Points on a hilly landscape, in no order, each with its height.
From any point a climber steps to the highest of the 4 points nearest to it. It stops when none of these is higher. Distance is the straight distance between rows; heights are no part of it.
vevor: [106 124  91 142 101 128 151 142 164 133  91 133 122 131 108]  height 5.11
tep: [ 73 146 122 118 135 109 163 127 113  84 164  89 170 139 147]  height 6.43
pifu: [ 96 125  90 147  96 122 154 144 164 128  77 129 116 142  93]  height 5.03
mul: [146 115  94 156  99 125 119 150 162 185  82 158  93 136 101]  height 5.77
Vov: [ 58 153 130 116 131 118 167 136 106  75 156  76 160 148 136]  height 6.26
miveg: [132 118  93 144 106 129 136 144 168 154  94 146 116 130 114]  height 5.34
Bonib: [ 35 165 144 105 128 134 171 150  96  69 148  59 144 148 121]  height 5.44
kigut: [110 122  87 152  92 125 144 147 165 148  79 137 110 138  93]  height 5.15
dok: [217 120 187 126 158 157  66  98 105 152 136 156  95 105 121]  height 0.89
Nub: [153 116 134 116 147 110 110 109 130 132 153 149 147 106 166]  height 3.94
Zuv: [195 115 147 126 143 147  92 117 134 157 132 164 111 104 135]  height 2.88
sol: [118 130 116 119 133 108 142 118 130 109 153 127 165 122 158]  height 4.47
Kun: [ 55 146 116 119 110 137 176 145 133  82 113  85 135 142 100]  height 0.46
Ledis: [ 20 168 149 105 118 162 175 157  99  67 107  61 113 143  83]  height 4.18
Gazak: [213 113 147 146 136 169  80 131 122 189 101 162  85 129  99]  height 4.59
mobo: [129 120 131 114 141  95 118  99 121 110 165 132 166 113 175]  height 4.45
kenu: [195 116 165 117 155 137  78 102 118 145 145 161 113  96 149]  height 6.66
Sizoz: [162 109 102 166 102 129 107 153 149 203  78 159  81 142  99]  height 6.24
pizub: [215 115 161 135 147 168  81 121 121 171 117 165  91 118 114]  height 2.71
Fusit: [185 107 116 175 112 137  89 153 127 225  83 161  64 153  87]  height 3.60
Zugu: [184 116 143 118 142 128  95 105 130 146 144 159 125  99 151]  height 5.62
geti: [191 112 124 149 125 156  97 142 137 190 101 167  85 129 109]  height 4.80
Tok: [ 74 138 101 129 105 129 171 146 146  99  96 104 131 141  98]  height 5.37
pobo: [211 117 171 124 154 152  78 108 117 157 130 162 100 101 130]  height 2.56
Gev: [ 25 161 143 112 109 159 179 152 104  68  92  71 111 144  74]  height 3.95
lepi: [149 119 100 135 112 133 126 138 163 159 107 155 118 126 119]  height 5.02
Gibu: [107 130 125 118 140  94 137 109 117 101 166 117 174 124 171]  height 6.58
zime: [165 119 120 121 128 133 114 126 150 147 133 155 127 110 145]  height 3.63
ziz: [ 64 149 130 119 139 101 158 127  95  77 170  76 164 147 153]  height 6.54
gegi: [ 98 132 116 117 135 103 147 119 124  95 158 111 170 131 159]  height 5.73
Niro: [136 123 102 127 116 127 137 130 158 133 115 143 133 123 132]  height 5.50
Geg: [ 49 157 141 113 138 113 166 136  88  78 172  65 160 154 139]  height 6.45
kiku: [138 115 142 115 148  87 103  93 110 118 167 143 160 107 180]  height 3.58
gasu: [223 118 177 135 156 166  73 112 112 166 120 163  85 117 109]  height 1.53
Mumen: [155 122 120 118 134 125 119 114 143 134 141 153 140 108 153]  height 4.67
mekop: [226 123 206 124 162 162  53  91  93 144 134 145  89 109 109]  height 0.35
Monak: [164 113 158 115 152 108  87  93 115 129 160 155 144  97 169]  height 3.69
susat: [183 117 128 130 131 143 106 130 146 165 120 165 110 112 130]  height 2.79
guze: [ 40 149 126 124 107 151 177 154 122  77  88  83 119 145  77]  height 3.02
silag: [ 58 147 135 118 141  94 159 125  85  79 179  74 171 153 159]  height 6.51
buze: [125 122 110 120 124 119 142 121 148 117 140 133 149 119 144]  height 6.60
dudu: [114 130 105 119 117 122 152 131 153 114 129 127 144 122 136]  height 5.90
Ruf: [ 50 160 128 113 124 137 174 144 120  71 134  72 142 145 115]  height 1.06
puzeg: [ 87 134 125 116 137  93 150 119 109  90 171  99 175 136 164]  height 6.25
mem: [128 114  92 162  93 121 128 148 165 172  75 149  95 139  98]  height 6.36
pas: [ 98 123 135 121 145  74 128 102  95 102 179 114 178 134 180]  height 4.44
medid: [ 70 146 115 115 123 123 170 136 127  80 137  91 156 137 124]  height 1.82
nez: [ 72 134 136 124 142  79 145 113  84  88 184  94 180 148 176]  height 6.39
gomu: [207 111 134 160 124 160  89 146 124 206  97 164  73 143  89]  height 6.19
bim: [ 91 133  97 125 109 125 165 138 152 101 113 114 142 132 118]  height 5.60
sonuv: [155 120 109 133 120 136 123 135 157 154 114 156 118 119 130]  height 4.57
motos: [204 114 142 139 136 156  92 129 137 181 115 167  94 120 120]  height 4.05

For each start below, name the point where the climber stops.
zime => kenu
susat => buze
pizub => gomu
Nub => buze
Fusit => mem
guze => buze
Kun => buze
Ledis => ziz
motos => gomu
Ruf => ziz

Write out the way that a climber takes from each point below.
mekop => pizub > Gazak > gomu
medid => tep > ziz
pifu => Tok > bim > dudu > buze

Call two points neighbours if one is among the 4 nearest of the other. Go from one point of each pair to the other, from neighbour to neighbour, staying as high as possible. Name the lowest point that can't be avoided.
mem / gomu => geti
kenu / buze => Mumen
ziz / gomu => sol
Gibu / ziz => puzeg
mem / buze => vevor
